A landscape with many valleys, sampled at points; each row gives a point and its height.
A ball rolls from a point to the lowest of its 2 nearest points, and stops where none of them is lower. Distance is the straight distance between rows; heights are no part of it.
Q654: [ 85  89 111 166 109 131 126 188  96 132 105 147 142 140 157  95 121 156
 110 118  83 130 151 105 144 127 110 188 154 150 166 102 190 147 131  77
 135 117 132 152 146 102 130 184]  height 199
Q65: [167  92 117 104 145 136 126  70 154  77 119 110  96 137  90 216 128 107
 108 144  83 121  83 125 100 108 118  75 117  94 101 170  67 112 160 165
 100 162 153  66 121 125 152  47]  height 248
Q254: [159 155 155 119 120  78 185 116 116 159 118  54 123 167 152  89 122 114
  90  92 167 150 143 148 152 147 136 138  91 135 142 139 143 144  97 117
 176 156 136 119 140  56 126 176]  height 556
Q281: [ 69 104 102 172 115 150 128 162 126 124 125 190 110  92 129 138 147 155
 126 151 100 131 119 107 115 106 105 140 136 112 140  89 159 130 155 102
  88 102 148 145 128 143 143 113]  height 544
Q702: [157 124 118 116 103 138 151 132  83 132 105 117 122 189 151  93 105 135
 150  77 122 151 161 167 140 117 123 175 147 136 163 142 169 129 115  89
 198 149 133 162 124  69 131 200]  height 363
Q528: [121 180 152 147 100 141 151  90 128  98 132 126  71 133 129 153 108 110
 149 128 107 156 120 145 107 120 130  82 121 103 121 116  93 108 169 128
 115 131 163 174 127 125 167 121]  height 403
Q561: [188 141 111  50 118 137 131 119 109 162 148 115 130 163 141  96 167 108
 157 126 228 161 143 164 128 100 184 167 116  76 116 105 157 108  79 126
 147 137 111  92  79  87 107 122]  height 173
Q663: [149 190 119 135 146 123 127 117 118 183 108 113 183 147 122  73 146 132
 193 101 136 109 183 203 139 130 152 152 146 197 143 150 161 136  72 145
 193 109 112 168 117 137  61 184]  height 477
Q357: [ 92 160 118 160 107 147 137  93 138  76 114 183  66 123 112 181 127 122
 168 122  77 155 104 161  85  71 111 128 146  79 105 100 115 113 202 139
  64 109 183 184  90 132 150  87]  height 428
Q807: [143 126 151 109 105 112 134 149 142 172 162 112 156 104 133 100 101  92
 152  99 157 143 159 112 138 171 108 126 141 190 146 146  98 157  73 135
 199 115 140 174 131 134 107 222]  height 530
Q474: [173 121 162 100 112  94 152 130 100 144 127  59 103 179 174 107 102 113
  62  89 153 156 142 119 148 158 131 145 114 120 149 129 122 134  97  85
 167 152 128  98 150  79 155 174]  height 505
Q510: [ 93 142 118 146 138 127 103 156 137 170 142 177 184 106 134  92 152 156
 146 147 148 115 129 127 122 131 134 139 144 162 129 101 153 139 112 125
 117  67  95 175 112 194  98 140]  height 487
Q29: [128 203 146 128 115 125 120  55 133 126 116 154 115 167 107 152 129 134
 139 115 145 172  83 184  92  89 148 136 131 102  97  85 106 100 181 123
  65  98 115 207  79 148 131  91]  height 468
Q877: [133 145 128 136 136 113 134 130 117 158 113 118 160 133 129  85 110 130
 174 100 116 108 180 153 141 148 127 148 150 196 148 167 140 147  86 142
 193 125 114 158 135 119  90 191]  height 451
Q690: [117 121 113 152 110 137 146 145  77 124  90 127 120 182 157  91 127 163
 123 101  94 142 154 149 142 118 119 185 139 139 172 113 188 136 133  79
 158 136 126 162 137  78 134 180]  height 281
Q351: [154 133 123  59 111 150 119  99 130 128 145 159  89 144 109 147 147 103
 175 135 195 161 111 135 102  98 161 147 132  76  94  92 124 101 114 134
 112 132 118 134  81 106 143  97]  height 325
Q838: [177 149 115  73 117 128 124 121 122 151 146 121 146 140 128 106 122  94
 207 109 179 130 180 156 127 131 156 132 149 173 128 170 125 127  64 153
 210 119 129 145 112 121 100 179]  height 495
Q145: [118 120 138  83 108 134 146 114 163 118 138 134  79 111 102 152 153 121
  96 148 169 136  69 114 118 106 121 156 109  44 102  57 123 105 150 143
  65 190 134  69  90  94 141  53]  height 254
Q231: [113 121 145 132 121 128 110 128 138 134 139 142 118 113 136 143 119 139
 108 134 137 135 123 109 118 159 115  94 127 131 127 122  99 119 126 107
 112  97 118 141 140 174 139 134]  height 664
Q181: [ 64 139 119 216 150 124 148 163 127 112 112 133 151  86 126 119 154 157
  91 158  92 107 118 115 140 114 132 113 110 141 140 117 167 142 163 122
  74 130 146 105 159 129 118 111]  height 429
Q824: [ 94 147 130 162 150 102 140 154 123 165 116 120 183 133 148  64 154 169
  96 135 140 107 121 142 160 131 159 171 119 152 134  89 185 154 120 118
 101 117  79 131 130 137  95 136]  height 115
Q146: [156 140 137 128 129 151 120  81 119  82 141 120  80 143 120 157  76 124
 147 103  88 130 127 152 111 139 114  57 140 110 132 188  50  96 167 138
 138 142 138 139 141 165 163 107]  height 353
Q636: [157 153 128  95 134 100 138 115 111 166 113 106 155 167 141  80 146 131
 134 106 181 129 149 167 148 131 164 157 115 135 132 135 163 135  80 117
 163 123  95 124 113 113  94 154]  height 219
Q237: [109  84  85 160 136 155  98 149 106 107 109 179 118 123 138 132 113 156
 150 128  77 106 165 119 129 129 106 123 162 142 154 156 131 122 146 123
 142 113 115 152 137 165 134 140]  height 267
Q590: [ 99 203 191 170 111 107 160  98 149 136 142 101 116 102 122 143 123 118
 116 143 139 152 109 141 111 148 125  68  88 138 119 100 101 129 153 129
 101 109 158 160 142 145 133 125]  height 645
Q984: [ 76 126 136 149 107 120 159 182 146 153 152 145 148  76 135  96 149 132
 128 149 146 134 122  92 137 127 109 143 113 142 139  84 167 158 115 115
 124 123 157 151 134 114 116 154]  height 515
Q314: [102  78  85 152 125 139 121 170 100 109 106 158 130 111 137 118 107 140
 167 123  64 100 183 108 148 132 101 140 159 166 159 176 154 144 123 134
 177 132 131 145 148 111 126 174]  height 238
Q120: [ 60 129 129 177  98 147 155 180 124 129 133 158 117  81 135 123 141 137
 130 146 109 146 128  99 119 118  97 131 124 132 152  83 164 148 141  94
 116 111 182 167 140 120 140 158]  height 541
Q930: [200 141  97  69 175 116 133  75  86 137  94 103 134 206 134 103 118 147
 162 100 164  94 136 169 129 119 161 138 117 131 131 182 148 116  99 142
 168 148  84 105 122  90 126 109]  height 312
Q722: [ 74  93 121 144 153  83 114 219 131 169 136 132 199 102 166  62 117 144
  92 137 110  97 137  83 181 142 147 175 140 162 134 134 176 175 101 133
 106 128  92 107 141 138  98 151]  height 618
Q936: [115 120 144 118 139 105 145 118 187 123 161 130 150  72  97 154 150 123
 123 170 158 109 101 101 133 134 125  90  89 118  93 122 115 136 132 182
  94 146 113  96 118 161 110  70]  height 636
Q228: [169 139 100  54 120 167 112  73 118  95 132 175  73 163  94 173 131 100
 213 124 150 153 111 152  89  75 162 150 152  85  91 128 108  92 141 155
 109 130 127 149  75 100 159  80]  height 360
Q341: [116 173 160 136 123 107 127  93 157 143 140 131 131 115 116 142 126 134
 129 132 157 142 106 137 107 148 128  81 101 142 106 111  91 120 139 138
 101  94 112 166 122 179 121 114]  height 662
Q38: [ 97 135 179 189 153 110 123 150 176 133 146  86 174  67 115 154 136 127
  71 171 114 110  98  97 133 157 124  66  91 127 105 140  98 140 150 134
  83 119 141  72 163 174 117  95]  height 390
Q847: [157 110 120 106 140 124 140 111  91 108  97 101  83 179 147 132 115 150
 102 123 131 114 127 118 129 128 128 132 110 103 142 148 141 114 134 113
 133 171 117  83 154  60 168 102]  height 397
Q97: [139  94  96  90 143 124 116 143 110 131 107 149 127 144 139 107 147 150
 135 139 154 107 144 120 135 111 148 171 132 114 127 122 176 119 117 130
 130 144  86  97 122 105 126 107]  height 212
Q928: [100 125 166 188 150 137 129 162 129 101 114  82 135  98 131 155 131 113
  69 172  91 110 123  92 143 140 130  95 100 102 129 142 122 127 149 103
 109 141 165  52 187 116 148 108]  height 365
Q926: [144  89  79 140 153 159  77 121  93 104  96 178 119 154 133 128  97 171
 151  98  81  90 157 143 122 128 115 119 176 142 151 175 109  96 147 119
 144 106  74 154 129 198 131 123]  height 289
Q771: [ 70 148 128 184 122 123 179 159 149 109 128 119 135  57 110 132 154 123
 135 161 100 107 143  99 149 130 122 100  99 152 132 130 163 164 131 153
 127 157 178 128 161  84 115 131]  height 606
Q698: [145 146 127 173 150 151 111  90 107  76 117 114 101 126 114 143  62 137
 143  96  60 103 140 178 115 128 102  39 150 133 133 206  58 106 177 142
 147 139 140 136 157 191 139 102]  height 373
Q571: [139 119 122  59 110 145 130  95 150 110 141 153  72 120 101 162 146 101
 139 144 173 152  84 121 103 103 134 149 129  65  88  78 119 103 132 153
  89 160 129 109  79  98 155  67]  height 294
Q471: [106 105 137 145 127 144 113 153  92 120  89 119  85 152 152 127 133 158
  51 143 117 127 113 110 122 135 123 157 128  81 148  86 149 116 156  72
  88 155 127  59 155  86 166 106]  height 405
Q716: [ 94  89 142 133 138  88 131 195 140 146 140 107 162  90 158 100 123 126
  84 141 120 106 143  66 175 151 127 146 119 145 133 143 156 167  98 134
 117 147 122  84 162 105 114 142]  height 631
Q339: [100 141 120 121 130 133 111 152 140 166 152 182 172 109 122  94 163 152
 143 161 177 128 112 135 116 103 136 160 124 114 113  67 166 124 129 120
  94  93  94 152  93 175  99 110]  height 470
Q723: [170 143 124  75 121 118  92  38 146 110 120 133 109 152  97 187 131 125
 125 135 139 153  40 167  70  71 138 141 142 114  78 128  65 113 176 153
  61 125 103 140  63 145 100  48]  height 450
Q658: [186  91  91 103 159 123  97  61 128  92 108 116 110 158  94 199 107 141
 104 131  96 106  76 140  95 103 114  85 127 136 106 201  60 103 173 156
 111 150 113  73 122 155 131  51]  height 273
Q138: [ 96  93 124 167 122 159 149 179 156  98 148 133 120  59 117 167 149  95
 124 155  80 127 151  61 143 144  98  87 122 109 140 137 130 155 112 142
 137 141 198 110 162 124 151 136]  height 575
Q144: [129 121 136 103 119 131 168 118 139 109 125 105  71 123 119 157 147 120
  91 149 153 124  95 102 129 116 131 132  97  61 120  83 137 113 137 141
  97 193 154  68 131  53 165  66]  height 200
Q188: [141 123  93 108 101 156  98 179 115 162 134 147 192 146 134  86 144 110
 207 125 147 148 184 172 130  96 140 194 152 164 148 108 197 139  79 115
 187  90 147 150 104 102  81 201]  height 567
Q696: [ 99 204 185 179 107 112 166 120 144 145 152  81 120  85 129 119 120 104
 125 132 128 148 135 131 126 169 114  65  95 159 140 117  89 144 134 137
 144 119 169 175 156 131 135 171]  height 624
Q534: [113 119 149 159 150 108 140 133 143 111 117  85 135 106 126 144 137 136
  73 161 120  97 115  97 142 136 131  93  89 114 119 141 132 133 145 137
  99 160 132  56 169 104 133  81]  height 342
Q151: [121  91 139  90 118 137  96 145 148 147 164 174 109 111 131 147 132 129
 117 146 165 152 101  90 112 154 113 121 138 101 118 102  99 117 118 111
 105  94 114 137 114 184 147 117]  height 654
Q260: [ 82 153 146 194 155 102 141 164 118 162  98  91 181 159 171  52 131 165
  75 112  91 113 125 146 169 152 157 178 133 179 155 104 179 174 116  89
 103 105  94 141 151 132 105 169]  height 53
Q825: [117 165 163 157 132  81 175 128 114 161 110  65 145 143 151  79 122 139
  91 106 138 126 145 145 156 161 138 131  97 168 144 135 148 161 104 115
 148 143 127 126 156  85 109 168]  height 599
Q851: [173 117 164 102 129 130 105  75 160  99 157  82  99 143 105 203 100 103
  92 122 121 137  74 126  98 152 127  60 117 112 102 166  21  90 147 129
  98 123 114  92 131 172 162  81]  height 318
Q860: [141 170 121 141 163 130 115 122 114 179 108 121 196 179 141  66 169 160
 123 108 142 112 134 184 152 132 169 179 136 149 133 102 180 131  95 108
 133  77  65 158 109 173  73 145]  height 371
Q388: [128 146 144 145 119 121 129 131 105 135 119 104 126 137 144  94  87 141
 139  87  98 114 166 146 138 161 103 110 147 173 160 167 110 135 113 121
 181 133 118 168 153 143 114 187]  height 423
Q455: [117 143  85 164 149 125 164  98 120  85  85 148 100 127 103 152 142 151
 135 142  92  97 120 150 117  72 124 120 105 119 120 129 163 119 188 148
  96 160 151 109 130  78 145  60]  height 489
Q795: [154 134 128 109  73 127 160 139 128 166 158 121 142 136 135 106 137  86
 153  93 193 189 148 147 129 115 128 170 133 136 140  93 170 141 102 113
 189 120 178 181  98  78 121 223]  height 279
Q185: [106 126  92 141 117 143 121  87 143  82  92 183  75 127  94 190 141 130
 132 138  83 140  81 159  76  58 109 149 149  83  98  93 127 110 201 139
  49 130 164 129  75 119 134  53]  height 389
Q397: [151 104 147 112 125 140 122  97 169  87 131  99  93 125  95 204 134  96
  79 161 103 140  68 112 105 123 120  91 115  67  98 122  80 111 154 147
  83 164 160  50 125 116 166  53]  height 221
Q895: [163 130 166  98 115 134 126  89 145 110 167  93  80 142 125 180 107  96
  99 125 141 165  99 106 116 164 137  79 115  98 117 129  48  94 129 128
 112 132 130 111 128 137 185 102]  height 338
Q107: [111  75 128 133 123 119 110 188 123 128 129 117 145 105 154 118  79 102
 119 120  71 107 175  64 159 168  90 129 153 173 163 180 112 163 101 125
 171 133 134 117 174 128 123 191]  height 236
Q162: [127  83 160 123 111 142 131 194 142 129 183  97 140  83 152 151 105  70
  89 136 100 146 142  36 149 184  81 108 123 136 156 133  83 163  93 118
 170 121 183 127 162 141 164 185]  height 268
Q525: [125 146 129  89 124 114 150 127 165 132 157 141 149  86 109 111 165 120
 170 173 202 113 113 132 123 101 149 137  93 103  83  85 148 125 118 176
 113 151 106 101  90 132  95  84]  height 84
Q865: [151  44 115  73  97 122 117 192 122 131 154 141 133 121 157 128 101  88
 126 117 138 139 163  67 152 137  95 177 157 147 145 126 141 154  89 114
 186 134 148 124 137  92 141 203]  height 204
Q302: [156 100 117  96 124 142 131 125 131 104 154 129 108 108 125 142 104 101
 174 106 113 109 168  96 137 160 114  96 145 151 140 187  88 125  92 162
 199 143 130 144 143 133 144 152]  height 285
Q87: [156  89  89 130 163 113 112  81 129  97  93 123 132 140 103 173 129 152
 100 143 104  86  97 134 115 100 125 105 116 141 113 174 109 122 173 166
 102 158 106  73 136 138 127  56]  height 295
Q152: [131 140  88 160 156 119 111  86 146 106 108 167 143 108  96 166 132 139
 161 132 100  98 134 152 115 106 118  93 134 169 108 167 105 129 166 178
 121 104 113 151 117 191 108  91]  height 533
Q99: [126 148 165 136 107 151 118  79 148  88 154 143  73 130 109 189  95 101
 138 120  85 174  88 146  89 123 117  72 147  84 102 132  44  94 186 132
  88 105 158 161 104 188 163 101]  height 399
Q572: [105 136 119 140 137 143  91 126 129 169 125 179 176 143 123 106 168 170
 114 139 148 136  84 147 107 105 136 168 141 114 122  55 151 114 153 102
  68  68  72 168  92 202 105  95]  height 449
Q467: [ 62 167 169 228 151 119 147 156 148 120 131 101 167  67 121 128 145 134
  71 177 105 115 100 111 138 136 131  78  95 134 122 117 136 147 162 122
  73 121 162  84 170 143 119 104]  height 407
Q500: [178 150 102  64 119 167  94 138  97 162 134 130 166 187 147  87 177 128
 172 124 192 159 156 196 127  93 178 184 130  88 131 102 182 103  81 101
 140 104 113 113  83 113  80 136]  height 234
Q498: [142  99 126 102  79 136 158 162 144 147 175 129 145  93 135 115 122  74
 141 109 169 171 147  96 140 135  93 159 134 154 140  90 140 157 103 125
 189 131 191 173 123  89 143 222]  height 213
Q592: [115 147 102 161 167 114 102 107 153 138 124 162 166  88  99 134 138 145
 153 136 129  83 141 137 125 125 128 101 135 191 111 153 116 135 131 171
 123  90  88 153 127 207  92 107]  height 525
Q867: [151  67 131 106  90 123 128 180 136 141 162 129 157 118 147 108  78  76
 125  90 138 150 160  89 153 147  77 167 152 172 157 118 124 164 103 112
 193 130 170 163 134 101 134 241]  height 161
Q977: [149 161 130 119 146 129  96 105 111 160 115 136 158 180 139 104 133 163
 124  97 152 126 126 172 128 141 152 146 134 140 132 119 128 105 112  99
 131  84  64 175 111 188 100 142]  height 401
Q9: [ 92 156 171 169 128  82 147 150 137 169 132  82 161 102 144  88 120 124
  97 125 127 127 143 114 155 176 119 121 110 189 147 126 127 173  99 119
 140 122 134 133 164 117 104 188]  height 570
Q84: [ 97 192 173 179 118 101 158 129 131 165 134  77 144 102 122  87 112 125
 133 110 116 134 152 144 136 177 105  99 118 192 151 135 108 159 117 130
 162 133 150 184 160 125 104 206]  height 597
Q814: [ 86  94 111 160 119 139 180 196 164  93 141 127 127  42 116 151 160 110
 128 160 102 101 141  63 158 117 116 119 106 116 139 126 179 163 108 152
 129 174 186  92 158  79 129 118]  height 589
Q375: [136 119 160 138 150 102 129 129 144 116 131  75 136 116 136 151 112 120
  86 140 123 100 139  85 144 168 126  80 100 129 128 165 102 129 116 138
 132 144 122  77 181 124 138 105]  height 364
Q175: [106 132 158 134 118  99 127 166 134 180 147 119 162 108 146  89 114 124
 116 118 146 138 139 102 143 174 113 132 126 175 138 128 121 166  91 113
 152  93 127 165 142 154 105 194]  height 550
Q191: [153 142 122  97 126 102 149 125 134 152 138 107 146 107 115 101 121  90
 195 117 151 114 184 132 139 145 129 128 137 191 134 168 133 154  68 175
 215 148 140 141 132  90 104 189]  height 478
Q730: [161 115  93  70 138 150 102 114  96 136  99 154 116 179 122 114 155 148
 132 134 173 129 119 154 113  95 152 188 133  77 112  95 164 102 122 113
 113 147  83  97  94  91 128  89]  height 261
Q548: [196 173 127  85 172 105 132  79  99 162  96  88 160 204 135  89 132 148
 133  81 180 105 137 201 142 135 181 144 110 142 125 167 139 114  78 125
 165 121  69 112 101 123  92 124]  height 269
Q133: [140  65 129  97 102 130 142 186 144 123 169 115 131  87 147 141 116  79
 111 136 125 139 155  43 155 158  89 139 132 138 152 114 124 155  90 131
 173 148 177 123 150  94 151 178]  height 237
Q822: [150  87  78 129 167 131  98  90 147  91 112 160 138 113  97 181 118 137
 154 132  94  88 135 127 119 114 113  85 140 153 110 206  95 119 145 179
 134 123 110 109 125 191 119  80]  height 542
Q675: [127  91  78 113 138 150  66 169 101 142 121 180 171 143 144  98 133 149
 178 135 118  96 167 130 135 114 143 181 175 158 140 134 171 130  93 122
 158  80  86 146 119 168 105 151]  height 596
Q331: [ 87 131  89 166 122 143 142 123 126 103 100 180 100 114 114 147 153 155
 140 141 105 120 118 137 108  80 119 141 128 103 122  90 169 120 170 126
  79 127 141 138 114 113 137  86]  height 521
Q557: [163 109 100 102 130 159 112  94 109  83 129 159  74 152 121 163  93 128
 177 102 101 129 137 137 114 124 118  90 162 109 125 183  79  91 146 136
 146 140 114 153 128 150 165 111]  height 331
Q364: [113  94 147  89 121 133 124 142 184 137 174 161 133  68 109 161 153 113
 124 162 158 140  96  81 115 147 114 101 113  97  99  99 102 132 109 154
 101 113 126 109 113 179 134  93]  height 644
Q967: [118  76  79 150 141 148 115 123 148  86 118 188 114  94 105 179 139 129
 152 150  84 116 137 113 116 115 105  91 133 119 104 159 115 124 144 158
 114 119 144 116 125 175 137  96]  height 551
Q90: [114  98 100 114 115 152  99 103 127 107 100 180  75 142 109 171 144 142
 105 144 121 147  90 129  95  92 115 154 150  70 112  88 126 106 173 119
  67 142 130 103  92 117 150  65]  height 348
Q694: [ 86 143 126 183 144 123 108 146 124 157 122 150 163 108 134 100 125 164
 120 127 106 107 143 125 134 154 115 122 141 176 146 132 124 146 132 117
 116  77 107 167 143 193 105 149]  height 502
Q879: [126 135 128 125 137  90 156 148 115 164 115 104 174 151 154  56 156 145
 113 118 159 123 144 145 163 130 159 182 117 146 131 115 196 153  94 119
 142 134  94 114 120 103  89 154]  height 168
Q17: [177 147 170 111 107 119 152 112  90 134 145  52  87 191 173 100  78 123
  90  67 147 163 135 143 137 162 130 123 123 120 157 145  92 110 114  86
 178 152 133 135 144  96 160 184]  height 459
Q494: [113 158 124 158 113 156 125  88 108  81 104 159  58 157 124 161 109 135
 147 125  80 156 112 164  94  95 111 108 141  80 120 116 101  97 208 113
  92 131 166 162 114 124 165  96]  height 444
Q70: [130 145 147 123 147 107 155  91 195 111 152 109 140  69  88 176 146  95
 145 162 130 104 119 114 133 143 130  61  89 139  88 151  98 142 121 206
 120 143 137 114 133 147 124  76]  height 629
Q898: [136 157 127 109 141 132 118 140 113 176 123 131 187 172 144  69 181 158
 120 122 177 134 124 175 147 119 168 188 121  98 124  76 191 118 102  96
 119  98  75 136  90 144  80 133]  height 334
Q779: [176 110 105  86 160 116 135 101  79 121  85 106 110 195 151 109 101 159
 128 101 126  95 143 131 138 137 137 139 126 127 146 183 144 122 111 122
 165 160  96  96 144  83 150 119]  height 354
Q830: [ 82 117 164 185 134 130 122 174  99 124 117 100 120 115 164 125 124 142
  46 157 102 129 113  94 137 137 121 133 113 102 142  98 142 127 152  68
 102 131 153  63 178 115 150 135]  height 398
Q567: [ 94  87  97 132 148 116  95 195 117 161 120 162 193 119 151  70 128 142
 146 137 104  93 161 100 163 126 140 189 165 181 139 142 185 162  89 135
 141  98  93 130 133 145  93 164]  height 607
Q454: [166 166 111  92 132 144 126  51 116  92 120 158  81 184 105 167 108 124
 189 108 126 148 100 170  97  83 148 127 149  95  98 143  88  91 177 144
 102 136 134 179  85 114 161  76]  height 392
Q666: [113  73  91 129 143 122 104 157 108 121 102 156 134 130 142 115 132 155
 123 142 106  94 153  99 147 121 132 162 144 138 141 146 172 132 118 125
 129 134  96 100 142 116 130 123]  height 181
Q437: [176 165 180 109  93 119 160  96 118 135 174  62  81 157 150 123  95  98
 101  80 167 179 130 129 136 173 142  98 113 118 137 125  65 104 107 104
 159 144 146 156 134 110 181 169]  height 411
Q296: [126 166 160 117 105 131 122  62 153 112 137 145  78 147 107 181 122 113
 130 125 131 178  72 145  79 107 133 115 135  87  94  98  72  99 183 132
  57 112 143 170  89 147 153  88]  height 430
Q518: [138 149 157 124 119 135 150  95 121 101 118  99  61 148 123 162 125 118
  95 139 132 140  94 126 111 123 133 104 102  77 116  98 108 100 166 123
 102 165 163  90 142  74 181  77]  height 138
Q843: [141 174 179 124  99 133 154  90 137 120 164  89  78 137 128 149 108  95
 120 119 146 171 115 123 116 152 141  78 107 105 122 114  67 101 135 125
 123 128 152 162 133 128 182 131]  height 368
Q515: [156  85  64 104 147 167  87 104 104  90 103 196  98 147 116 160 113 146
 178 120  96 105 146 142 110 105 117 120 167 121 124 182 109  94 147 144
 144 123 100 134 115 161 145 103]  height 311
Q141: [123 131 108 134 144 130 161 110  96  98  78 120  85 154 122 133 141 158
 108 138 120 100 114 137 123  96 133 137 104  96 137 118 171 116 166 128
 102 182 143  82 147  43 164  70]  height 448
Q858: [123 175 130 144 128 115 144 142 128 190 120 115 199 132 121  62 159 122
 166 106 149 136 164 193 144 126 145 183 132 183 150 116 195 162  86 125
 178  99 133 164 107 107  53 210]  height 508
Q989: [178 157 130  78 132 128 113  31 145  89 134 145  87 170  94 194 109 107
 169 114 128 155  65 167  80  76 152 129 148 108  86 152  57 106 185 162
  79 127 125 172  74 136 128  68]  height 422
Q235: [ 47 148 156 180 119 115 168 190 140 154 149 133 154  75 143  79 154 155
  87 159 146 135 101  99 142 128 119 140 105 130 141  60 175 157 140 101
  81 122 153 139 140 126 114 139]  height 488
Q401: [111 148 116 153 156 112 104 131 128 163 120 146 173 111 124 101 120 152
 157 116 116  84 164 134 138 158 128 124 148 197 135 161 119 142 103 149
 149  90  87 168 137 195  87 159]  height 516
Q88: [101  55  96 140 132 125 112 191 115 116 118 150 135 103 149 126 114 132
 125 136  81 103 167  68 157 144 108 142 146 144 154 168 149 152 114 125
 147 134 135 103 161 113 132 151]  height 210
Q566: [143 128 130  88 107 124 123 144 133 157 156 142 138 115 135 113 129 103
 172 123 178 142 153 117 130 145 134 127 136 157 123 130 124 135  77 135
 181 107 123 158 110 142 116 178]  height 512
Q205: [123  92 121 108 125 147  91 130 102 129  94 145  91 172 134 132 139 165
  64 133 142 135  96 125 121 130 124 172 146  71 135  82 141 109 146  85
  78 147  90  77 122  99 152  92]  height 359
Q831: [134 110 119 130 164  99 125 111 139 120 104 116 148 127 119 133 137 160
  97 146 137  88 112 120 139 124 139 120 106 131 114 145 137 126 146 155
 101 154  90  72 147 124 123  72]  height 319
Q628: [181 115 131  83 134 124  92  57 142 106 135 113  98 163 100 189 105 132
 105 117 134 132  67 142  88 128 134  92 127 126  97 168  43  94 158 131
  89 133  87 107 110 157 139  70]  height 298
Q796: [146 149 156 134 112 165 108  82 123  72 164 136  66 136 113 155  63 111
 165  84  80 166 109 165  99 122 121  56 165  90 116 166  32  91 184 131
 105 125 146 178 121 197 166 104]  height 376
Q924: [142  86  88  78 124 157  97 109 110 112  96 168  77 158 111 154 144 147
 119 135 150 124  98 132 110  98 129 170 148  69 111  98 140 101 146 121
  98 158 101  84  99  86 152  68]  height 310
Q381: [165 131 125 108  91 138 144 138 102 161 121 120 147 184 149  97 136 113
 144  73 164 181 154 176 141 112 136 189 143 127 156 120 181 124 103  82
 195 118 147 170  97  81 108 221]  height 356
Q582: [ 53 147 114 205 135 122 164 177 126 138 127 141 157  91 132  77 165 173
 107 150 112 110 116 116 146 104 140 156 126 154 143  84 207 154 143 116
  84 127 131 145 141 110 107 135]  height 458
Q720: [150 138 125  76 106 142 105 151 109 179 149 153 156 154 146  82 175 128
 149 130 204 167 132 156 125 105 156 183 133  87 123  74 175 120  87  90
 135  98 116 134  81 133  91 147]  height 284
Q637: [149  83 135 110 110 138 116 162 126 122 160 112 120 103 141 123  75  91
 149  98  99 128 170  85 148 169  80 113 160 165 158 174  84 146  93 137
 202 134 147 154 154 140 134 197]  height 262
Q769: [131 154 143 164 143 132 127 109 103 108 117  95 112 130 133 111  77 148
 138  94  80  96 156 156 128 158 105  67 139 160 149 190  84 121 145 135
 164 140 123 145 168 161 126 141]  height 396
Q95: [142 132 184 143 125 153 121 118 158  92 137  73 108 120 103 202 132  73
  61 169  99 148  71 107 102 146 124  76 103  61 105 116  65  99 160 109
 106 137 175  44 144 133 178  79]  height 188
Q8: [148  93  91  76 115 151  68 181 105 150 141 172 172 143 146  97 129 122
 198 133 144 129 176 137 126 110 138 184 167 153 146 128 167 131  73 111
 178  82 120 145 107 146  94 181]  height 585
Q957: [ 77 121 139 177 133 109 143 189 104 139 105 105 158 139 162  73 124 151
  81 122  89 120 142 110 163 133 131 179 132 169 161 107 190 169 128  90
 116 128 128 123 161  89 111 183]  height 129
Q240: [112 158 104 145 111 142 135 153 111 159 118 144 191 134 127  74 164 136
 180 124 135 135 161 172 137  99 144 189 142 162 145  92 207 144  96 108
 161  99 125 176 111 107  80 181]  height 540
Q223: [121 114 173 146 159  90 110 155 175 139 147  70 171  82 127 147 122 122
  71 149 126  97 125  80 149 185 126  73  93 138 112 173  88 142 111 146
 112 124 107  66 173 165 117  99]  height 377
Q93: [101 158 130 164 141 112 175 126 173 112 140 117 139  60  92 156 154 107
 147 162 117 102 144 105 146 137 120  71  94 147 108 146 138 158 121 190
 129 155 154 125 152 110 115 100]  height 619
Q893: [157 137 115  58 118 123 146 137 139 144 161 123 143 119 131  90 163 114
 168 153 226 132 136 139 129  98 163 156  98  86 106  93 157 114  92 153
 140 157 112  85  88 106 101 103]  height 123
Q161: [130 119 115 131 148 123  90 113 124 151 107 153 157 157 132 107 144 172
 101 127 144 112 107 145 124 132 144 156 135 128 125 100 136 116 139 111
  93  92  57 135 118 180 112 111]  height 425
Q250: [143 163 184 142 122 149 139 100 124  93 136  76  77 138 127 178 109  85
  82 148 107 152  90 121 108 133 135  82 100  71 117 113  71  89 170 114
 114 144 180  77 154  99 193  93]  height 193
Q885: [109 111 111 158 130 158 150 135 158  84 136 153  99  81 110 185 142 103
 149 148  79 129 141  96 132 135 104  71 114 103 123 149 114 136 129 157
 135 137 185 123 142 135 155 113]  height 563

For each start below, name the point where the ball stops.
Q231 => Q525
Q29 => Q518
Q235 => Q534
Q989 => Q518
Q281 => Q260
Q339 => Q525
Q885 => Q525

Call two points neighbours if one is among the 2 nearest of the other. Go from one point of each pair to the other, from neighbour to neighbour, staying as low as possible. Name the highest point that can't be avoided.
Q260 / Q666 => Q702
Q525 / Q518 => Q231
Q867 / Q666 => Q162
Q518 / Q260 => Q471
Q518 / Q95 => Q250
